A landscape with many peaks, sampled at points; each row gives a point and its height.
From any point a climber steps to the highest of the 3 points nearest to it. It stops when none of these is higher. Distance is the straight distance between rows; heights are no part of it.
Vosa: [-4.48 -1.18 -3.40 -2.11 -0.97 -2.37 -0.79 -0.50  0.08  0.31 -0.22 -3.93
  0.53  3.04 -0.91  2.83 -0.62  2.89 -4.35 -1.05]  height 658
zelo: [ 3.12 -1.98  0.79  1.30  2.79  0.99  1.31  1.08 -1.26  0.90  1.28  0.04
 -3.56 -3.86  0.11 -1.38 -0.53 -0.31  1.75 -1.35]  height 582
Kido: [ 2.64  1.44  3.36  5.36  0.00 -0.56  1.26  0.41 -3.64  0.52  2.66  2.84
 -0.08 -1.73  0.51 -2.34  0.61 -3.90  6.16 -0.29]  height 347
nabik: [-1.17  1.11  1.45 -0.64 -1.86  1.03 -1.16 -0.65 -1.13 -0.27 -0.12  2.86
  2.45  0.97  0.93  1.44  1.12 -0.24  3.92 -0.15]  height 696
mem: [-2.12  0.69 -1.60 -1.08 -0.95  0.88 -0.55 -0.14  1.53 -1.32 -1.77 -1.92
  1.71  2.75 -1.00  0.70  0.84  2.81 -2.72  0.98]  height 540
Mezi: [ 2.46  1.95  0.08  2.00  1.60 -2.03  1.68  0.83  0.72 -0.64  0.91  0.61
 -1.56 -1.36  1.97 -3.38  0.35 -3.76 -0.70  2.22]  height 474
zik: [-1.48  2.10 -0.59 -0.72 -1.04  2.32 -0.45  1.17  0.29 -2.19 -1.87  1.43
  3.09  2.52 -0.86  1.13  1.35  0.76 -0.38  1.83]  height 651
suti: [-2.08  0.04  0.63 -2.05 -1.43  0.93 -1.54 -1.21  0.65  0.94 -1.13  0.20
  4.34  2.80 -0.54  3.09  1.15  1.33  0.10  0.32]  height 614
kivim: [ 0.50 -1.70  2.39 -0.64  0.01  1.52  0.34 -0.90 -1.64  2.26 -0.59  2.48
  0.47 -2.10  0.68  1.85 -1.01 -0.45  4.86 -3.55]  height 469
posa: [-0.94  1.89  1.07  0.39 -1.22  1.19 -1.27  0.59 -0.79 -1.40 -0.36  2.26
  1.83  0.65  0.19  0.56  0.72 -1.39  2.66  1.18]  height 790
vefa: [-2.63 -2.27 -1.77 -2.46 -1.49 -1.05 -1.31 -1.03 -0.46  1.83  0.31 -3.06
  1.11  1.61 -0.68  4.36 -1.38  2.04 -1.52 -0.17]  height 472
zeral: [-3.05 -0.05 -2.42 -2.10 -1.49 -0.21 -1.18 -1.05  0.81 -0.09 -0.85 -2.59
  2.58  4.07 -0.50  2.52  1.42  2.20 -2.75 -0.36]  height 643
Sur: [ 0.53 -3.14  2.71  0.03  0.79  0.22  0.57 -1.64 -0.88  3.42  1.03  0.39
 -0.33 -1.54 -0.22  3.22 -1.92 -0.72  2.36 -3.67]  height 528
mafi: [ 0.78  2.05  0.62  1.77 -0.49 -0.25 -0.35  1.78  0.76 -0.97  0.14  1.75
  0.18 -0.10  1.23 -0.99  1.03 -2.05 -0.12  3.29]  height 560
Petuk: [ 1.28  0.56 -3.12  0.32  0.89 -1.91  0.29  0.85  1.37 -2.85 -0.44 -3.69
 -4.32 -1.63 -0.78 -4.21 -2.45  1.09 -5.16  0.13]  height 138
gugo: [-2.48  1.67 -3.18 -1.17 -1.25  0.16 -0.94 -0.53  3.08 -2.25 -1.31 -3.07
  1.71  3.60 -1.32 -0.48  0.85  2.94 -3.58  1.63]  height 504
Felur: [-1.68 -0.58 -2.22 -1.08 -0.25 -0.07 -0.84 -0.10  0.07 -0.43 -0.49 -3.79
 -0.24  1.50 -0.83  0.52 -0.41  1.50 -3.27 -0.95]  height 602
Dotas: [ 0.38  0.42 -2.14 -0.74  0.26 -0.95  0.07  0.87  2.39 -2.35 -0.72 -2.78
 -2.26 -0.52 -0.79 -3.32 -1.09  1.25 -4.52  1.05]  height 143
koz: [ 2.07 -2.64  1.48  0.06  1.65  0.54  0.34 -1.34 -1.94  2.68  1.17  1.16
 -0.64 -1.93  0.54  0.51 -0.98 -0.66  2.41 -3.27]  height 598
mel: [ 0.83  0.30 -0.47  0.07  1.26  1.30  1.37  1.13 -1.54 -0.40  0.49  0.46
 -1.07 -0.86 -0.68 -1.07  0.24  0.81 -0.89 -0.36]  height 617
podek: [ 3.57 -2.79  0.51  1.93  3.64  1.03  2.13  0.36 -1.91  0.59  2.15  1.09
 -3.90 -3.31 -0.71 -1.79 -0.64 -1.70  0.78 -1.03]  height 567
bagot: [-2.88  0.00  3.22 -1.25 -3.41  1.98 -0.14 -1.87 -0.99  2.74 -1.34  2.61
  2.90  1.17  0.55  2.72 -0.33  0.09  4.41 -1.79]  height 331
sig: [-0.83 -0.09  0.69 -2.33 -1.07  1.60 -0.03 -1.44 -0.66  1.33 -0.42  2.48
  1.99  0.62 -0.21  2.04  0.55  0.96  2.28 -1.50]  height 323
venu: [-2.90  0.40 -3.04 -0.85 -0.38 -0.34 -0.36  0.14  0.59 -1.07 -0.81 -3.94
  0.57  1.77 -1.56  0.51 -0.43  1.93 -4.69 -0.01]  height 656
boze: [ 1.11 -0.97 -0.11 -1.26  2.10  1.47  1.49 -0.26 -1.43  1.15  0.45 -0.22
 -0.75 -1.49  0.11  0.51 -0.92  0.71  1.99 -1.84]  height 485
Gis: [ 1.08 -0.51 -1.24 -0.29  2.19  0.12  1.29  0.47 -0.22 -0.13  0.68 -2.88
 -1.88 -1.46 -0.80 -1.05 -0.30  1.96 -1.60 -1.35]  height 404
Mez: [ 2.00 -0.78 -2.13 -0.81  2.48 -0.65  1.16  0.20  0.52 -1.35  0.91 -2.92
 -3.37 -2.07 -0.79 -3.59 -0.58  0.84 -2.69 -0.29]  height 322
nuta: [ 1.74  1.89 -0.28  1.58 -0.79  0.23 -0.95  1.14  0.04 -0.46  0.15  2.27
  0.57 -0.11  0.05  0.02  0.74 -0.59  0.24  2.89]  height 612
lopig: [ 1.03  0.64 -2.71  0.27  0.39 -2.32 -0.12  1.54  2.94 -3.10 -0.20 -1.18
 -3.17 -0.41 -1.09 -3.93 -0.12 -1.31 -4.05  1.73]  height 141
kad: [-0.37  2.35 -0.05  0.04 -0.13 -1.32 -0.90  1.68  2.46 -1.96 -0.70  0.43
 -0.12  0.29  0.79 -1.82  1.74 -0.97 -1.79  3.17]  height 572
rudam: [ 2.82  2.91  1.26  3.11  0.06 -2.31  1.70  0.36 -1.07 -0.02  1.32  1.66
  0.67 -1.30  2.01 -3.47  1.89 -4.12  1.07  1.97]  height 392
keku: [ 3.46  0.25  3.11  4.73  1.50 -0.30  1.82  0.86 -3.11  0.49  2.88  2.97
 -0.87 -2.80  1.00 -2.38  0.08 -3.70  5.14 -0.85]  height 378
Gerat: [-2.82  1.99 -2.79 -1.75 -1.80  0.96 -1.37 -0.57  2.65 -1.68 -2.29 -0.86
  4.56  3.93 -0.83  1.56  1.47  2.75 -2.59  2.10]  height 702
Somo: [-1.85 -2.92  4.50  0.99 -2.95  1.20 -1.01 -2.60  0.11  5.35  0.87  0.39
  1.07 -0.76 -1.15  5.47 -2.91  0.70  2.18 -2.14]  height 345
Fot: [-0.79 -1.47  3.89 -1.11 -1.97  1.12 -0.33 -1.71 -1.30  3.12 -1.06  2.37
  2.26 -0.45  0.81  2.67  0.04 -0.52  4.43 -2.98]  height 235
gidal: [ 2.89 -0.21 -0.98  0.55  1.06 -1.38  0.98  0.82  1.77 -1.91  0.47 -1.82
 -3.97 -1.93  1.24 -3.50 -0.19 -0.45 -3.60  1.59]  height 358
tevu: [-0.30 -1.21  1.55 -1.40 -0.09  0.29 -0.73 -1.82 -1.35  2.22  0.85  0.58
  0.88  0.01  0.38  1.82 -0.80  0.31  1.48 -1.86]  height 383
Dugos: [ 1.16 -0.02  0.82 -0.22  0.44  0.13  0.12 -0.27 -1.17  0.60  0.70  2.39
  1.68 -0.55  0.35  0.96  0.36  0.82  2.05 -0.72]  height 716
kino: [-0.37  0.11  2.99  0.19 -0.94  0.72 -0.12  0.30 -1.97  1.38  0.55  3.80
  0.96 -0.88  0.29  0.89 -0.11 -0.88  6.06 -0.77]  height 467
Goru: [ 0.73  1.11 -1.36  0.00  0.99 -3.02 -0.33  1.02  4.27 -2.52 -0.94 -0.68
 -2.18 -0.35  0.68 -2.73  0.03 -1.91 -3.86  3.11]  height 305
Pozam: [ 0.94 -1.80  1.63  1.12  1.94  0.96  0.69 -0.07 -1.82  1.20  0.87  2.52
 -0.69 -2.04  0.24  0.05 -1.17 -0.45  4.26 -2.14]  height 722
pudo: [-1.00  0.97 -1.59 -0.04 -0.08 -0.76 -0.48  0.89  3.70 -2.92 -0.69 -0.43
 -0.69  0.83  1.35 -2.52 -0.40 -1.16 -3.25  3.66]  height 569
bonu: [ 0.29  0.61  0.05 -0.79 -0.15  1.70 -0.45  0.06 -1.17  0.18 -0.29  1.45
  1.34  0.25 -0.14  0.18  1.14  0.83  1.04 -0.54]  height 701
Mori: [ 1.09  0.37 -2.95 -0.11  1.37 -0.08  0.79  0.93  1.18 -1.91 -0.77 -4.26
 -3.92 -1.78 -1.18 -3.67 -1.42  0.50 -4.52 -0.02]  height 171
mede: [-3.10 -1.51 -1.41 -1.50 -1.87 -0.97 -1.06 -0.62  0.77 -0.33 -1.49 -3.41
  2.08  3.68 -0.36  3.55  0.07  2.51 -3.05 -0.45]  height 554
tobu: [-1.09  0.80 -2.90 -0.51 -0.41 -0.34 -0.67 -0.01  0.87 -2.14 -1.34 -3.83
 -1.05  1.09 -1.17 -1.36 -0.96  2.36 -5.32 -0.40]  height 590
Fasev: [ 0.22  1.74 -1.49 -0.01 -0.31  0.22  0.02  0.73  1.14 -1.81 -0.74 -0.41
 -0.23  0.11 -0.06 -1.52  1.09  0.51 -1.66  3.15]  height 420
Zut: [ 2.22  1.69  2.14  2.33  0.24 -0.93  0.02  0.51 -1.81 -0.09  1.94  1.94
 -0.58 -1.13  1.25 -1.98  1.21 -2.14  2.09  1.79]  height 389
boru: [-4.00 -2.60 -2.85 -0.92 -1.59 -2.38 -1.24 -0.07  0.00  0.28  0.37 -4.38
  0.90  2.22 -1.22  3.54 -1.27  2.87 -3.15 -0.28]  height 595
pef: [ 3.12 -0.17  0.33  2.55  2.35 -0.25  1.52  1.84 -0.57  0.22  1.50  0.83
 -3.56 -2.56  1.16 -3.05  0.67 -2.78 -0.38  1.83]  height 441
videv: [ 0.44  1.26 -0.08 -0.23 -0.15  1.16 -0.67  0.71 -0.14 -0.91 -0.93  0.04
  1.38  0.70 -0.84  0.13  0.36  1.21  0.29  1.89]  height 466
Mun: [ 2.81  0.32  1.46  3.87  2.32 -0.63  1.23  0.63 -2.82  0.68  3.29  2.17
 -2.30 -3.37  0.99 -2.36 -0.34 -2.43  2.93  0.14]  height 411
budom: [-2.06 -0.42  3.09 -0.59 -3.35  0.66  0.24 -1.81 -1.06  2.28 -0.49  2.36
  1.91  0.25  1.21  3.04 -0.92  0.03  4.44 -2.71]  height 284
rane: [ 2.85  1.01  2.27  4.51  0.54 -1.20  1.14  0.34 -3.47 -0.12  2.15  2.93
 -0.91 -1.89  1.15 -2.26  0.77 -3.56  4.27  0.44]  height 382
runop: [-1.97  0.84 -0.48 -2.43 -1.85  1.63 -0.92 -0.88  0.52 -0.15 -1.86  0.70
  4.96  3.36  0.46  2.37  1.28  1.27  1.01  0.22]  height 663
ril: [ 2.16 -1.42  2.61  3.09  1.16  1.28  0.81  0.83 -3.20  0.70  1.56  3.41
 -1.01 -3.19  0.41 -1.23 -0.21 -1.74  5.75 -2.28]  height 581
Tibin: [ 3.53 -0.40 -1.28  1.04  1.63 -1.85  1.18  1.22  1.45 -1.45  1.12 -1.64
 -5.11 -3.43  1.03 -4.47 -0.37 -2.44 -2.37  2.14]  height 417
noge: [ 1.07  2.62  0.05  1.32  0.33 -1.55 -0.09  1.12 -0.16 -1.00  0.47  1.98
  0.92  0.96  2.16 -1.52  0.87 -2.88 -0.01  3.32]  height 531
nelep: [-2.22  0.84 -0.96 -2.07 -1.04  0.94 -0.51 -1.71  0.15 -0.87 -0.91  0.11
  4.05  2.80 -1.13  1.91  1.41  1.66 -0.77  0.10]  height 697
taru: [ 2.39 -1.55  1.82  2.79  2.69  0.46  1.20  1.23 -2.27  0.68  1.37  3.28
 -1.95 -3.86 -0.26 -1.17 -0.78 -0.99  4.70 -1.75]  height 654
Gid: [-3.07  1.53 -1.06 -1.45 -2.06  1.73 -1.25 -0.09  0.94 -1.23 -2.45  0.29
  4.12  3.45 -0.12  1.65  1.57  1.81 -0.90  1.53]  height 720
moni: [-1.80 -2.58  1.40 -2.01 -1.37 -0.05 -0.76 -2.42  0.47  2.43 -0.01 -0.73
  1.30  1.19 -1.09  4.18 -0.87  0.93  0.55 -1.65]  height 431
bet: [-1.85 -0.50 -0.68 -2.18 -1.15  0.25 -0.81 -1.39  0.48  1.06 -1.20 -0.99
  3.18  2.72 -0.44  3.15  0.39  1.33 -0.88 -0.69]  height 534
Nodup: [ 0.35  0.63 -2.17 -0.78  1.13 -0.92  1.20  0.31  0.59 -1.52 -0.46 -3.32
 -2.74 -0.85 -0.69 -1.79 -0.75  2.00 -3.37 -0.14]  height 248
lisok: [-1.73 -1.72  2.77 -0.99 -2.96  1.06 -0.58 -2.79 -0.66  4.09 -0.50  0.23
  2.21  0.69  0.01  5.45 -1.81  1.24  1.65 -2.17]  height 372
gogug: [ 1.45  1.17 -0.31  1.83  1.14 -1.99  0.70  1.34  0.83 -1.38  0.04  0.59
 -1.59 -1.32  2.16 -2.65  1.33 -3.90 -1.42  2.06]  height 465
madu: [-0.20 -2.37  1.88 -0.80 -1.26 -0.24 -0.71 -2.37 -0.25  3.42  0.43 -0.66
  0.74  0.38  0.00  4.77 -0.82  0.65  1.02 -2.37]  height 438
fene: [ 1.28 -1.46  2.25  1.89 -0.07  1.03  0.80  0.24 -2.98  0.57  0.63  3.67
 -0.76 -3.10  0.28  0.42 -1.37 -1.30  6.07 -1.02]  height 579
vone: [ 2.47  1.15  0.62  1.56  1.01 -1.20  0.21  2.00  0.35 -1.13  1.31  0.54
 -1.68 -1.17  0.31 -2.58  0.11 -1.94 -0.23  2.60]  height 489
tuso: [ 0.77  0.50  2.56  1.57  0.03  0.45 -0.40  1.50 -2.21  0.55  1.45  3.05
  0.24 -0.78  0.14 -0.01 -0.45 -1.10  5.52  0.16]  height 458
sidef: [-1.28 -0.06 -0.61 -1.39  0.60  0.37 -0.44 -1.37 -0.48  0.33 -0.25 -0.35
  1.17  0.76 -0.82  2.03  0.45  1.61 -0.26 -1.05]  height 495
Mazep: [-3.34 -2.69 -1.07 -2.33 -1.57 -0.70 -1.00 -1.59  0.00  1.93  0.81 -2.36
  0.44  1.50 -0.73  4.09 -1.43  1.86 -1.77 -0.49]  height 435
bitan: [ 0.84  2.25  1.54  1.48 -0.25  0.55 -0.12  0.94 -1.36 -0.31  1.01  2.90
  1.68 -0.08  0.57 -0.31  1.55 -2.33  2.80  2.03]  height 704
gel: [-0.56 -1.88  3.28 -0.44 -2.02  1.25  0.55 -1.69 -1.24  4.71  0.27  1.14
  0.82 -0.57  0.66  3.50 -1.75  0.03  3.07 -3.41]  height 186
Gufu: [ 2.22 -0.02 -2.28  0.71  2.63 -1.23  0.98  0.48  1.14 -1.36  0.48 -2.68
 -4.49 -2.40 -0.38 -4.69 -0.38 -0.79 -3.33  0.59]  height 361
Mub: [-0.93  1.47 -0.20 -1.63 -0.58  1.06 -0.96 -0.07 -0.09 -0.07 -1.10  1.52
  3.08  1.75 -0.85  1.09  0.57  0.97  1.54  0.40]  height 709
tid: [ 0.49  0.48  0.52 -0.67  1.19  0.41 -0.15  0.31 -0.92 -0.06  0.32  1.30
  0.57 -0.16  0.03  0.46 -0.67  0.08  1.77  0.26]  height 820
tov: [ 1.80 -3.87  3.67  1.38  2.33  1.26  1.54 -1.77 -1.40  4.21  0.78  0.94
 -0.84 -2.51  0.64  2.00 -1.87  0.27  3.89 -4.66]  height 478
rud: [ 1.01  2.02 -2.69  0.60  1.83 -4.55  0.42  1.13  2.32 -4.54  0.36  0.04
 -2.03  0.56  2.18 -6.39  2.22 -4.20 -3.94  1.43]  height 866
dup: [ 0.16  1.20 -0.87  0.92  1.15 -3.56 -1.04  1.41  2.95 -2.31 -0.55  0.08
 -1.38  0.64  0.42 -3.51  1.61 -2.71 -4.09  2.80]  height 398
fonil: [ 2.22 -0.29 -0.36  0.51  1.95  0.36  2.00  1.01 -0.44 -0.19  0.35 -1.90
 -3.59 -3.55 -0.58 -2.59 -0.08  0.35 -1.46  0.81]  height 735
sezi: [ 3.86 -2.62  2.60  2.91  4.34 -0.12  1.87  1.61 -2.52  1.37  2.19  2.89
 -3.86 -4.51  0.59 -1.98 -0.44 -1.80  4.65 -2.13]  height 714
Nizo: [-1.94  0.06  3.92 -1.44 -4.73  1.81 -0.47 -1.42 -1.35  1.92 -2.28  3.46
  3.25  0.75  1.38  2.66 -0.38 -1.10  6.81 -2.23]  height 231
Geg: [-1.23 -0.53  4.91 -0.31 -3.74  1.47  0.98 -2.05 -1.63  3.88 -1.40  1.58
  2.14  0.48  1.17  3.91 -0.78  0.09  4.65 -3.81]  height 187
Tipo: [-1.58 -0.21  0.74 -1.13 -1.53  1.00 -1.15 -1.71 -0.64  1.01 -1.32  0.55
  2.98  1.30  0.20  2.20  0.08  1.05  1.86 -1.31]  height 351
zef: [-0.87  2.22 -1.66  0.31  0.62 -2.92 -0.83  1.22  4.80 -3.96 -0.97 -0.97
  0.48  3.19  0.75 -3.94  1.41 -2.96 -3.27  4.13]  height 108
laki: [ 0.56  1.34 -1.40  1.12  0.46 -1.71  0.05  0.75  2.50 -1.43  0.21  0.04
 -1.86 -0.47  0.18 -2.55  0.53 -2.12 -2.93  2.54]  height 223
Fuza: [-1.90  0.97  2.63 -0.18 -3.09  0.32 -0.24 -0.02 -1.49 -0.01 -0.56  4.09
  2.89  0.39  0.11  1.58  0.10 -0.67  5.89 -1.55]  height 583
fomo: [-1.08 -0.22  2.11 -0.24 -1.52  1.61 -0.16 -0.35 -1.67  0.71 -0.33  2.89
  2.41 -0.98  0.96  1.30 -0.93 -0.19  4.98 -1.50]  height 484
Vapug: [ 1.75  1.13  0.88  0.60  0.66  0.65  0.89  1.91 -0.24 -0.51  0.88  0.56
 -0.15 -0.53 -0.31 -1.43 -0.26  0.38 -0.20  1.55]  height 529
subev: [ 1.59  1.72 -0.48  1.39  0.22 -0.06 -0.57  0.97 -0.07 -0.72  0.34  0.03
 -0.79 -0.43  0.51 -1.38  1.09 -1.48 -1.36  2.74]  height 535
Rem: [-0.37  1.55 -2.48 -0.34 -0.21 -1.19 -0.67  0.96  3.55 -3.29 -0.97 -2.55
 -0.96  1.98 -0.01 -2.98 -1.17  1.43 -3.58  2.42]  height 24
fuf: [-3.84  0.53 -2.45 -1.23 -1.99  0.28 -0.07 -0.86  2.22 -1.83 -2.12 -3.84
  3.30  4.59 -1.49  0.48  0.46  2.36 -4.11  0.85]  height 479
Rav: [ 0.97  0.51 -1.77  0.55  0.93 -2.62  0.49  0.67  2.54 -2.77  0.20 -0.31
 -4.29 -1.53  0.50 -3.65 -0.03 -3.37 -4.05  2.71]  height 116
Sav: [-2.36 -0.55  4.39 -0.49 -4.20  1.57 -0.81 -2.60 -0.64  4.12 -0.22  1.66
  2.36  0.95  0.03  4.67 -2.11  0.30  3.86 -3.76]  height 63
raf: [ 1.49  0.17 -4.04 -0.86  2.43 -2.35  0.55  0.34  1.58 -4.31 -0.07 -2.31
 -6.45 -1.88 -0.21 -5.51 -2.65 -0.91 -4.93  0.66]  height 104
zaf: [ 1.63  0.36  0.75 -0.01  1.44  0.98 -0.35  1.27 -1.32 -0.68 -0.37  1.33
 -0.86 -1.14  0.47 -0.27  0.76  0.28  1.18  0.23]  height 707
Ranam: [ 2.35  2.07  2.17  3.96  0.67 -1.17  1.16  0.36 -1.72  0.15  2.43  3.18
 -0.87 -1.85  2.29 -2.63  1.36 -3.45  2.64  0.28]  height 409
Poba: [-1.42 -1.57 -0.24 -1.98 -0.69 -0.38 -0.52 -1.37 -0.53  0.84 -0.17 -1.46
  1.01  1.75 -0.22  2.99  1.03  0.96 -0.46 -1.13]  height 471
zisis: [-2.05  2.13 -2.24 -0.44 -0.47 -0.52 -0.95  1.01  4.91 -2.46 -1.52 -0.72
  1.60  2.63  0.39 -1.88  0.67 -0.23 -3.48  4.22]  height 610
luvo: [-2.83  1.41 -1.29 -1.00 -1.57  1.06 -0.72 -0.46  1.56 -0.88 -1.93 -0.47
  3.53  3.76 -0.86  2.67  2.10  2.24 -1.18  0.13]  height 767
gam: [-0.25 -0.69  2.28 -1.77 -1.96  0.33 -0.39 -1.63 -0.10  2.45  0.08  0.84
  2.15  1.53  0.09  3.76 -0.77  0.90  2.38 -2.43]  height 413
Rigu: [-0.03 -2.57 -0.44 -1.29  0.78 -0.50 -0.05 -1.56 -1.29  1.98  1.05 -1.92
 -0.16  0.01 -0.69  1.91 -0.35  1.09 -0.13 -2.62]  height 437
timel: [-1.30 -0.86 -2.66 -1.52 -0.60  0.20 -1.15 -1.78 -0.22  0.14 -0.13 -3.49
  0.37  2.67 -2.02  1.44  0.19  2.51 -3.36 -0.30]  height 530
vodi: [-2.49 -0.01  1.48 -1.24 -2.88  1.09 -0.66 -1.57  0.15  2.33 -1.48  1.50
  3.44  1.49 -0.08  4.10 -0.46  0.95  2.86 -2.02]  height 381
Kifus: [-1.50  2.29 -0.97  0.12 -0.93  1.34 -0.65  0.96  1.80 -1.82 -1.86  0.56
  3.23  2.84 -0.65  0.13  1.50  1.73 -2.43  3.18]  height 574
Neki: [ 1.79 -2.93  1.51 -0.50  2.39  0.55  0.54 -0.98 -0.66  3.02  0.65  0.02
 -1.75 -1.52  0.17  1.22 -0.67  0.61  1.66 -2.91]  height 543
mava: [-1.72  1.70  0.70  0.10 -2.38  1.72 -0.97  0.08 -0.82 -0.07 -0.88  3.43
  3.32  2.14 -0.82  1.90  0.87  0.07  3.43  0.09]  height 631
Rosug: [-3.38  2.37 -1.81 -0.10 -1.42  1.36 -0.74  0.39  4.32 -3.06 -2.77 -1.62
  3.97  4.16 -1.30 -0.67  1.19  1.59 -3.20  2.86]  height 620
zozu: [-1.14  2.89 -0.95  0.35 -1.20 -0.21 -0.04  1.44  1.84 -2.24 -0.32 -0.01
  1.07  1.00 -0.74 -0.86  1.42 -0.48 -1.26  2.73]  height 439
pep: [ 0.14  0.79 -3.36 -1.00  0.84 -1.83  0.02  0.51  2.87 -3.85 -0.84 -3.12
 -3.70 -0.81  0.26 -4.09 -2.09  0.13 -5.00  1.45]  height 81
ral: [-4.19  0.27 -3.24 -1.86 -1.64 -0.28 -1.41 -0.65  0.86 -0.53 -0.55 -4.81
  2.15  3.17 -1.21  2.28  0.48  2.24 -5.37 -0.10]  height 693
fem: [-0.86  1.59 -1.72 -0.76 -0.62  1.38 -0.88  0.78  1.67 -2.43 -1.34 -1.32
  1.51  2.60 -0.33 -1.09  1.29  1.23 -2.53  2.28]  height 502
rirak: [-1.48  2.46 -3.55 -1.38 -1.33 -0.01 -0.21  0.88  3.87 -3.07 -1.59 -1.20
  1.54  2.78  0.03 -0.37  0.87  1.16 -3.21  3.16]  height 512
Rif: [-2.49 -1.75 -0.73 -2.12 -1.90 -0.40 -0.80 -1.99 -0.52  1.41  0.43 -1.75
  2.39  2.56 -0.49  4.64 -0.52  1.78 -1.61 -0.50]  height 422
Fip: [-0.70  1.96 -1.36  0.07 -0.65 -1.06 -0.54  1.04  3.83 -2.89 -1.09 -0.25
  0.08  1.07  0.21 -1.36  0.70 -0.05 -3.75  3.39]  height 783
sobur: [-0.81  0.54 -1.32 -1.15 -0.36  0.97 -0.49  0.25  0.91 -0.85 -1.32 -0.80
  1.10  1.86 -0.11  0.27  0.94  1.82 -2.79  1.63]  height 480
mafa: [ 1.53 -2.33 -0.76 -0.26  2.06  0.67  1.33  0.51 -1.49  1.39  0.87 -1.53
 -1.82 -1.46 -0.89 -0.30 -0.39  0.95  0.54 -1.86]  height 446
ruv: [-3.09 -0.48 -3.38 -0.97 -0.67 -2.40 -1.17 -0.15 -0.07 -1.85 -0.76 -5.88
 -0.82  2.61 -0.75  0.73 -1.25  1.82 -5.33 -0.21]  height 616
duz: [ 2.21 -2.39  2.58  1.15  2.33  0.57  0.78  0.03 -1.99  2.48  0.83  3.14
 -0.45 -3.39  0.42 -0.42 -1.21 -1.16  5.07 -3.44]  height 652
Subin: [-1.92  0.34 -1.10 -1.12 -1.24  1.45  0.68  0.26  0.45  0.25 -0.97  1.01
  2.09  1.69 -0.73  1.09  1.18  1.10 -0.89  0.61]  height 622
fabet: [ 0.69  0.38 -1.85  0.16  0.39 -0.38 -0.59  1.02  1.94 -2.91 -0.04 -1.94
 -1.88 -0.74  0.08 -2.62 -0.72  0.04 -2.78  1.30]  height 54
luf: [-1.16 -2.26  0.02 -1.22 -0.75 -0.55 -0.70 -2.08 -0.41  3.05  0.90 -1.47
 -0.18  0.32  0.18  3.32 -0.50  0.46  0.14 -1.86]  height 449
Tamap: [ 3.18  0.79  1.23  3.69  2.23 -0.55  1.61  0.75 -0.98  0.21  1.62  1.92
 -2.04 -2.58  2.23 -2.07  1.13 -3.17  1.30  0.83]  height 427
Nozo: [-0.05  0.52 -1.95 -1.21  0.46 -0.29  1.15  0.24  0.04 -0.17 -0.17 -3.00
 -1.37 -0.30 -1.42  0.56  0.87  2.27 -2.30 -0.57]  height 423
dobi: [ 1.06  0.69  1.14  0.58  0.52  1.10  0.00  1.27 -0.85  0.27  1.32  2.64
 -0.49 -1.14  0.47 -0.54  0.27 -0.32  2.04  1.40]  height 629
kod: [-2.11  0.62 -1.92 -0.98 -0.17  0.23 -0.28 -0.31  0.38 -1.51 -0.74 -2.25
  0.36  1.96 -0.98 -0.08  1.08  1.77 -3.57  0.05]  height 597
Zodib: [ 0.23 -2.40 -0.28 -0.78  0.33 -0.67  0.71 -0.65 -0.44  1.79  0.21 -2.20
 -1.79 -0.60 -0.15  0.61 -0.35  1.14 -1.17 -2.44]  height 419
fes: [-0.67 -0.61 -1.21 -1.71 -0.36  0.51 -1.13 -0.22 -0.09 -0.13 -0.34 -1.94
 -0.15  1.13 -1.26  1.08  1.23  1.76 -2.26 -0.62]  height 523
vogi: [-1.00 -2.24  3.42  0.01 -1.68  0.03 -0.03 -2.71  0.36  3.83  0.43  0.25
  0.85  0.31 -0.56  5.36 -2.20  1.02  1.83 -3.15]  height 412
fer: [ 0.86 -2.49  2.73 -0.70  0.46  0.77 -0.08 -1.51 -2.28  3.23 -0.18  1.61
 -0.26 -2.34  0.97  1.65 -0.15  0.16  3.91 -3.71]  height 522
Tiv: [ 2.79 -1.38  1.47  1.83  3.09  0.49  0.71  1.91 -1.91  0.63  1.35  1.59
 -2.85 -2.88  0.03 -1.29 -0.38 -0.39  2.64 -0.40]  height 603
nileb: [ 2.93 -4.09  2.57  2.17  2.99  1.07  1.36  1.24 -2.48  1.99  0.87  2.18
 -2.74 -3.83  1.11 -0.92 -1.74 -1.42  5.41 -3.40]  height 796
topor: [ 0.69  0.25 -1.08 -1.11  0.34  0.06 -0.65  0.52 -0.22  0.52 -0.45  0.19
  0.58  0.02 -0.46  0.79  0.31  1.19 -0.46 -0.37]  height 585
poreg: [ 2.92  0.40 -1.01  1.71  2.15 -2.08  1.07  0.71  0.47 -1.13  1.99  0.66
 -3.70 -3.25  1.52 -3.95  0.96 -2.70 -1.55  1.21]  height 457
vif: [-1.23 -0.41 -1.16 -1.41  0.00  0.20 -0.35 -1.65 -0.29  0.81 -0.84 -1.49
  1.54  2.51 -1.22  2.80  1.01  1.23 -0.81 -0.18]  height 455
Bek: [ 0.95  1.31  0.27 -0.01 -0.35  0.97 -0.61  0.67 -0.92  0.33  0.31  2.38
  0.85  0.14  0.29 -0.31  0.66 -0.70  1.65  0.44]  height 712
vokev: [ 1.25 -0.06 -0.88  0.39  1.32  0.56  0.48  0.74  0.36 -0.85  0.55 -0.47
 -2.74 -1.70 -0.60 -2.52 -0.58 -0.51 -1.89  0.83]  height 684
verul: [ 2.43  0.02  0.82  0.94  1.85  0.49  0.14  1.93 -2.26  0.51  1.24  2.17
 -1.42 -2.58 -0.25 -1.05  0.44 -0.77  1.50  0.64]  height 630
Tofup: [ 1.86 -0.91 -0.43  0.20  1.85  0.93  0.82  0.97 -0.82  0.50  0.23 -0.32
 -2.91 -1.49 -0.67 -1.49  0.11  0.15 -0.61  0.57]  height 689
Gusif: [ 2.74 -2.34  1.73  0.28  3.10  0.86  1.39  0.76 -1.54  1.47  0.98  0.77
 -1.33 -4.01 -0.28 -1.33 -0.88 -0.25  2.61 -1.67]  height 564
gigu: [ 2.22  0.06  2.22  2.33  1.37  0.33  0.05  0.91 -2.41  1.26  2.18  2.25
 -1.21 -2.89 -0.16 -0.90 -0.45 -2.38  3.94  0.57]  height 374
molaf: [-0.57  0.95 -3.29 -0.90  0.60 -0.96 -0.82 -0.54  1.12 -1.80 -0.62 -4.84
 -2.56  0.59 -0.55 -2.09 -1.36  1.50 -5.69 -1.53]  height 490

For each start below, name the point where the climber stops.
budom: luf
keku: tid
poreg: tid
Fot: luf
Mazep: ral
rudam: tid
Rif: luvo
Poba: luvo
vif: luvo

Call two points neighbours if one is among the 3 nearest of the other. Go from one point of each pair to the other, from neighbour to neighbour, staying as high as possible. Name the lowest point that can't be avoided.
luvo, nileb: Tiv
tid, fonil: mel
posa, Mub: bonu
posa, tid: Bek
Pozam, nileb: duz
